Each row is a point on a tangle of strands that fork and nearly touch. The rows are in no order.
Points whose rows are less than 90.6 apart are linked; no others are.
fazu: [ -2   5  24   1   3   5  -2 -28 -12 -17  -1   9 -12  46  -1 -19 -14  37
  10  38  14   9]
tekod: [-12  25  -3  -4  21  22 -19  23   5 -20  69 -19  11  19  21  16  -1  14
 -23 -15   1  33]
salu: [ 10  21  -7 -31   7  26 -51  42  63 -19  30  -7  26  29  15  -4 -44   7
   8  -6  24   3]
Guv: [-32   6  60   2   9  12  17 -16   7  -5  -4 -54  -2  -8 -30 -17   1 -34
 -18   6 -13  -5]
Gug: [-14 -11 -40   3  35   3 -17 -34   5 -17 -29  36   3  36  20 -18 -38 -26
 -10  13   9  -8]
Tilem: [ 25  25 -15 -11   6  19   8  55  10  -7 -16  -8  -8 -27   1  16   9  23
 -25  13  14  23]
dus: [  0   5  -5  14  19  23  29  22   0  27   6 -26 -17 -52  44  30  17  29
  33   8  15  25]
tuz: [ 31 -10 -33   1   0   9  35  28 -30  23  21  16  15 -17  -2  29  14 -10
 -51  15 -25   7]
Mozot: [-29   7  20  44   3  17  51  14 -47 -10  21 -11  11 -15  -7  13   7 -22
 -34 -43  -1   6]
mim: [-11 -33  27  -7  -5  27  35  -8  -5 -33 -20  -6   6  51   1 -61  -8  10
   0  73  -3   2]
Kig: [-14   7  57  -7   8 -17  11  13  39  -8 -13 -55   1 -26 -19   2   4 -13
  14  26  -7  -7]
tevok: [ -8  -4 -26   5 -30 -12  -6  -3  10  10  25 -21  -8 -31  -1  24  30  -6
 -31  20  10 -21]
fim: [-23  16  11 -39  12   6 -33   5  -4  11 -15  16  27   8 -27   4 -44 -35
  36  -6 -10 -14]
suraf: [  2 -13  13 -18  -9  15 -17  11   6  11 -11 -21  11 -21  46 -37  47  39
  50   3  -9  -9]
Ririz: [ 19 -10  -9 -15 -34 -25 -38 -21 -15  19  43   0  -8  -8   8  -1  56  10
  11 -33  -9  -2]
domit: [ 15  -1  62   8 -17 -17  25  16  36   2   1 -38  -5 -33  -3  11  40   9
  -7  -7 -10 -18]
filov: [ -2   0  -2  -1 -29 -32  12  21  28  32 -21  -8  -7 -40   1  31 -10  22
  39  29  13 -21]
bonim: [ -3  13  -5 -22 -27  19 -37  27  22 -25  39  16  12  59  13 -20 -40  28
  19  17  25 -10]
nuzam: [  9  18  24   2 -43 -25   6  15   0  19 -17   1 -39 -21 -63  15  21  -9
   2 -21  19 -17]
Natog: [  0 -43  17 -20 -12  20 -11 -31 -25  15 -12  -6  -5  19 -24 -55   7  -3
  22  57 -37 -24]
Pama: [ 13   7 -22 -31   7   7 -70  16  18 -21   7  -4  13  -6  10 -13  -3 -15
   2 -34 -10 -14]
nidof: [ 35   1 -25   2 -28 -28  -9   9  18  -4 -24  33 -13  23  -9  24 -12  35
   9  19  15 -13]
puve: [-32 -22  24  -9  -6  13  13 -12  18 -14  -5 -29  -4  31   7 -50  24 -14
 -29  57  18  -3]
Zage: [-10  -4   2 -11 -12 -36 -23 -34 -18  37 -11   5 -22  -3 -23  23 -16  -2
  38  -5   4  -9]
kun: [ 16  -3 -46 -27   0  23 -45   4  -6  21   0  24   8   9  35 -29   1  35
  40   5 -10  12]
nuf: [  7   1   3 -17  32   6 -47   8  29 -15  37 -19  15   9  28 -11  15  11
 -11  -9  -6   8]
Nazef: [-11  -7 -27  17 -17  10  21  15 -45  -4   2  12  24  -9 -12  28  31 -30
 -40 -54  -5  -2]
ledo: [-23 -16   9 -12  30  -3  -3 -16  -1  27 -26 -42  18 -34   0 -24 -15  29
  36  54 -12  -3]
Tik: [ -2   5   4 -24 -20 -32 -43 -26 -21  38  43   7 -20   3 -26  15   9  -4
   9  -3  -9   1]
sudir: [-43  -9 -39  22   8  16 -19 -38 -17 -13   4  20  16  38  31 -14 -12  -3
  -4 -20  10  -6]
zedo: [ -2  36  29   6  36  13   9   6   0  -7  24 -23   7  11   5   2  -7 -12
 -39   2  -6  30]
Disot: [-17 -25   5   4  27  -7 -44 -37  14 -19 -33   6 -23   9 -27 -34 -15 -28
  11  29  -1 -28]
muk: [ 31  -2 -25  20  -2 -43 -13 -29   5 -16 -39  38  -8  26  -8  11  -2   9
   1 -18   3  -3]
luki: [ 21 -40   0 -31 -28  -1  12 -21 -14  12 -18  34 -10  48 -16 -50   1  -7
 -13  56 -22 -14]
Mav: [  1  28 -43   4  -6  12   3  58  -6  15  24  -5  -5 -39  -8  46 -23  15
 -22   6  22  27]
Gid: [ 19 -22   1  15  33 -11  26 -60 -22   6 -17  -4  -8  26  27 -35  21  -5
 -28   4 -23   5]
Zefi: [ 29 -10  18  33  23 -16  74  13  -6  13 -39 -11  19 -38 -23  15 -18  -5
 -40  12 -12  -8]
dut: [ -5 -16 -10  15 -12 -28   7 -40  27  16  -2 -24   0  -9  15  10  20  12
 -16  14  -1 -12]
Pigo: [ 38   5  22  18  16  12  47  11 -36  14 -32   6  -1  -8 -18  18  -8  -9
 -34 -18 -14   1]
Gigup: [ -7   8 -15 -18 -50 -14 -37   2  -5 -12  28  21  -1  54 -10  10   0 -13
   3 -41   5 -16]
divuf: [-14  -3  34   4  -2   4   5 -27 -15   7   4 -10   5 -12 -23 -17  29 -32
 -35 -25 -13  -7]
lan: [  6   7 -12  64  23 -22  19 -44 -39 -15 -10 -11 -12 -26 -10  40  -1 -11
 -28 -33  10 -10]
dudid: [ 16 -19  45 -22 -29  -9  -9   8  31  -7 -16 -26   3 -39  26  -7  43  27
  35 -23  -9 -24]
sopo: [-22  18 -15  50  27  -5  -6 -10  -4 -27  22   3  -1 -14 -10  35 -18 -12
 -29 -32  19   4]
suf: [-34 -43  13 -20   9  14  -3 -30 -10  17 -27 -17  23  -4 -14 -37 -26 -11
  38  50 -24 -19]
sem: [-12 -39  21  -7 -13   0  37 -23   8  -1 -20  -9  49  51  10 -29 -17  18
  16  44 -22  -7]
muguf: [ 52  11  19  23  33  -3  23  11 -29 -11  24  13   3  -3 -18  32 -14  -3
 -43 -28 -23  17]
moso: [ -2  10  26 -17 -43  -3  12  51  20  28   6  -9 -18 -29  -7  39  -5  -5
  45   0  23   1]
vapo: [ -2   5  -6 -34 -16  14  -8  26   4   4  46  -4  33  13  29  24  12   0
  33 -55 -12  23]
kes: [ 26 -14  27  16  14   7  25  -2   0 -21  -2  -4 -10 -12  -8 -34  37 -43
 -68  -6 -20  -8]
Guri: [-16 -18  49  11  -3 -25  -9 -32  23 -34 -27 -17 -11  18 -36 -32  -7   0
  26  26  -1 -30]
tem: [-27 -23  -9  -8  18  18 -15 -15 -22 -23 -40  35  -6  37 -12 -41 -26 -37
  14  34  19 -18]
roke: [ -7 -13 -31  -3  -5   1  -4  42  28 -15  -1  -2  40 -38  11  31   6 -21
 -13 -13 -21 -10]
nomi: [ 31 -25 -23 -10 -27 -31  10 -24  12   1 -10  46 -34  40 -10 -31  -7 -26
   1  51   4 -22]
Val: [-12   3  31 -19  -3  32   5  16 -17  -4 -29 -17  20 -33 -12 -22  39 -28
  -8 -42  -9  -7]
Tob: [ 20  13  18  49 -20 -24  24  18   7 -22   3   2 -42 -24 -52  21  28  12
 -22 -30  10  -6]
dos: [ 26 -19  -4   2  15 -16  62 -55  15  13 -10   2 -29   0  18 -45   4 -26
 -42  31 -26  -4]
gal: [-32  37 -26   8 -14  29  -7  35  25  -9   3  -2 -10 -43  25  39 -21  15
  32 -36  46  21]
gub: [-12   4 -43 -23  24  32 -22   3 -16  19   6  37  29  30   5 -13 -55   4
  -5  25   0  21]
sazer: [ 17  35  -3 -27 -11  39 -24  52  36  -7  -7  -6  16   9   7 -13 -17  19
  -7  18  20  11]
denu: [ 16  25 -12   0 -20 -11  -8  -5 -14 -21   1  33  -3  35 -21  19  -5 -15
 -26 -64   9  15]
Kuf: [ -7  -6   6  -7  15  12   9 -13  -3 -19  27  13 -26  50   6 -64  22 -24
 -17  42   6   2]
nasig: [ 26 -27  12  13   0 -43  11 -31  37   6 -18 -11  -2  11  11   5 -14  35
   9  46 -20  -8]
senuz: [ -8 -22 -22  29 -20   3  23  50   7 -14  15   4  19 -34 -22  13  28 -27
 -25 -41 -22 -20]
mub: [ -3  13 -11 -13   6  22 -28   6  -3 -16 -27   9   9 -10   8  -9  31  -1
 -15 -29 -13   0]
lele: [-24  15  14   3 -21  -9   3  20  -1  17  30 -17  -8 -50  -9  34  18  -6
  10  -6   5   6]
Gis: [ 14   5  32   6 -12 -10  10 -18 -27  -1  11  20   3  62  -1 -26   7  17
   5  -4 -12  14]
dite: [ 22  31   3 -16 -28 -25 -37  28  11  -9 -11  11 -40 -17 -34   8  28  12
  11 -18  11   2]
Lesos: [  1   0  37  31  15 -21  37 -73 -25  10  -4 -26 -17  39  19 -20  -1  28
   0   6  -4  -3]
rame: [ -7  14  -4 -35  21  10 -16   6 -16  36  -8  -3  21  22 -19   8 -35  -4
  10  19  -7  20]
Modev: [  3  -7  11  32  39  24  20  18   0  -6  20 -19   5 -38 -10  -6  12 -45
 -81   0 -20 -12]
biko: [-27  26  -7  31 -12   6  24  36  18 -36 -10  -7  -1 -37   2  36   9  13
   5 -25  38  15]
Luf: [ 22  -7  -2 -11  37   9 -30  10  14 -36  18  34 -22  28  17 -60  -2 -40
 -14  32  -1  10]
Renil: [  6  -1 -22  -2 -38 -24  -1  -1   5  22 -37   9 -24  -6  -5   8  -1  48
  46  51  25 -17]
baz: [-12  12 -15   2 -44 -10 -22   0   9 -31  37  31 -18  68  -5 -17 -23   7
   3  -2  26 -11]
livar: [ -9  -1 -19 -29   6  31  -9  10  -2  27  27   3  28  -1  50   6  -5  30
  42 -23  -8  34]
Mefe: [ 40  37  21  28   1  -3  11  23 -26 -29   7  22  -9  16 -40  24  -3   6
 -20 -60   5  29]
mopu: [-26  14 -23  -1   8 -16   6 -14 -16  28 -29  19  -2 -24 -17  39 -34  -6
  34 -10  19   7]
far: [  5  -3   0  -5  32   4 -39   0  24 -33 -12  -6 -27   4   0 -35  12 -34
 -26  18  10  -7]
gugu: [ 28 -24  17   7   6 -23  18 -31  11 -13   0  24 -17  43  -8 -22 -17  45
  25  73 -10   0]
mosaz: [ -9  -7  31  10   5   2  -5 -39 -26  -2   2   3  22  23  21 -32  28  25
  31 -34 -26  -1]
gat: [ 24   6 -16 -28 -44  -8 -35  33  -7   6  20  -2  -1 -23  -5  23  42   2
  13 -34  -6   4]
Sagis: [ 19  -7 -24  30  32 -38  16 -38 -15  -2 -39  23 -12   4  -6  32 -28 -18
 -29 -21  -3 -11]
Fuma: [  1 -16  41  15  -9 -34  20 -61 -11   9 -16 -20 -17  15 -31 -21  -8  11
  17   4  -9  -5]
Kez: [-35  33 -10  -2   1  38 -25   4  -8 -19  36  -9  20  15  25  -7  -4  10
  -5 -48  28  31]
reval: [  1   3   5 -36 -39   5   0  42  30   7  17   2   7  -6  36  40  -1  -6
  54 -38  11   6]
gisug: [  3 -10 -47  -5   0  -6  17 -12 -37  26   9  24  12   8  11  20  14 -19
 -44 -23 -10  10]
saru: [ 16  -1  -6  22  39  14  42  31 -14  11 -16  -6  25 -46  37  39  -8  23
  18  -9  -8  16]
semep: [-37  11 -13   5   4  -3 -42 -23   0  -9  28   0   9  17  19   1  -4  18
  29 -44  13   6]
dati: [ 21 -17  -4   7 -26 -28  46 -37  25   2 -32  20 -18  31   6 -37   2 -34
 -27  28   1 -19]
nif: [-34  16 -12  44  13  -7  -2  14  39 -46  -1 -20  -7 -26  15  35  -8   1
 -24  -5  37 -13]
Babat: [ -1   5 -14   1  19   1  47  19 -11  30 -16   4  15 -32  -6  64 -37   5
  24   0  -2  11]
bos: [-14  36 -46  21   4  13  20  25 -16  19  34  -2  -8 -24  22  50 -27  19
  19 -34  28  28]
kunev: [-25   9 -12 -19  34  10  -4   6   2  42  -6 -33  -1 -57  20  16  -6  17
  39  37   5  13]
Libe: [  6  -7 -10  23  33   5  29   2 -20  18  27 -15  -6 -41  -5  27  -6 -31
 -49  18 -14  13]
Lav: [-16  -5  23 -26  33  30 -13 -14 -22  22 -12 -17  11 -11  30 -38  30  33
  46 -18 -10  11]
leri: [ 13  10 -32 -29 -23  24 -41   5 -20  23  14  46   5  28 -11 -19 -32  23
  30  16  -8   6]
Tus: [-10  -9 -13 -13   9  14 -23  42  26   7 -23   1  11 -68  10  27  -6 -29
  25  -1  -1 -15]

A fork is a point with three links, a tip a point with one. Leave the first point through the second and follow the links. Name the first fork or tip that comes.
sazer / salu | Zefi
nuzam / dite | Disot
ledo / kunev | Tob
Tilem / Mav | moso
tevok / dut | divuf

A fork is a point with three links. Follow the links from the first point to the second and name the forks in between, in order.
dite / Gug | Disot
Gis / nif | moso
suf / Mozot | Disot tekod divuf Nazef
senuz / dati | Nazef divuf tekod Disot
mub / gugu | divuf
kes / suf | divuf tekod Disot
fazu / roke | divuf Nazef
tekod / gal | divuf moso
reval / Pama | moso divuf
saru / Guv | Disot tekod divuf

Follow the links from the first point to the second, and from the first to the third. Name the last point that the two ways share.
luki / Gis / mim | Disot
leri / muguf / roke | moso
Gid / Tus / dut | divuf
bonim / gub / Guv | moso
Luf / Libe / gugu | divuf
Kuf / Natog / divuf | Disot
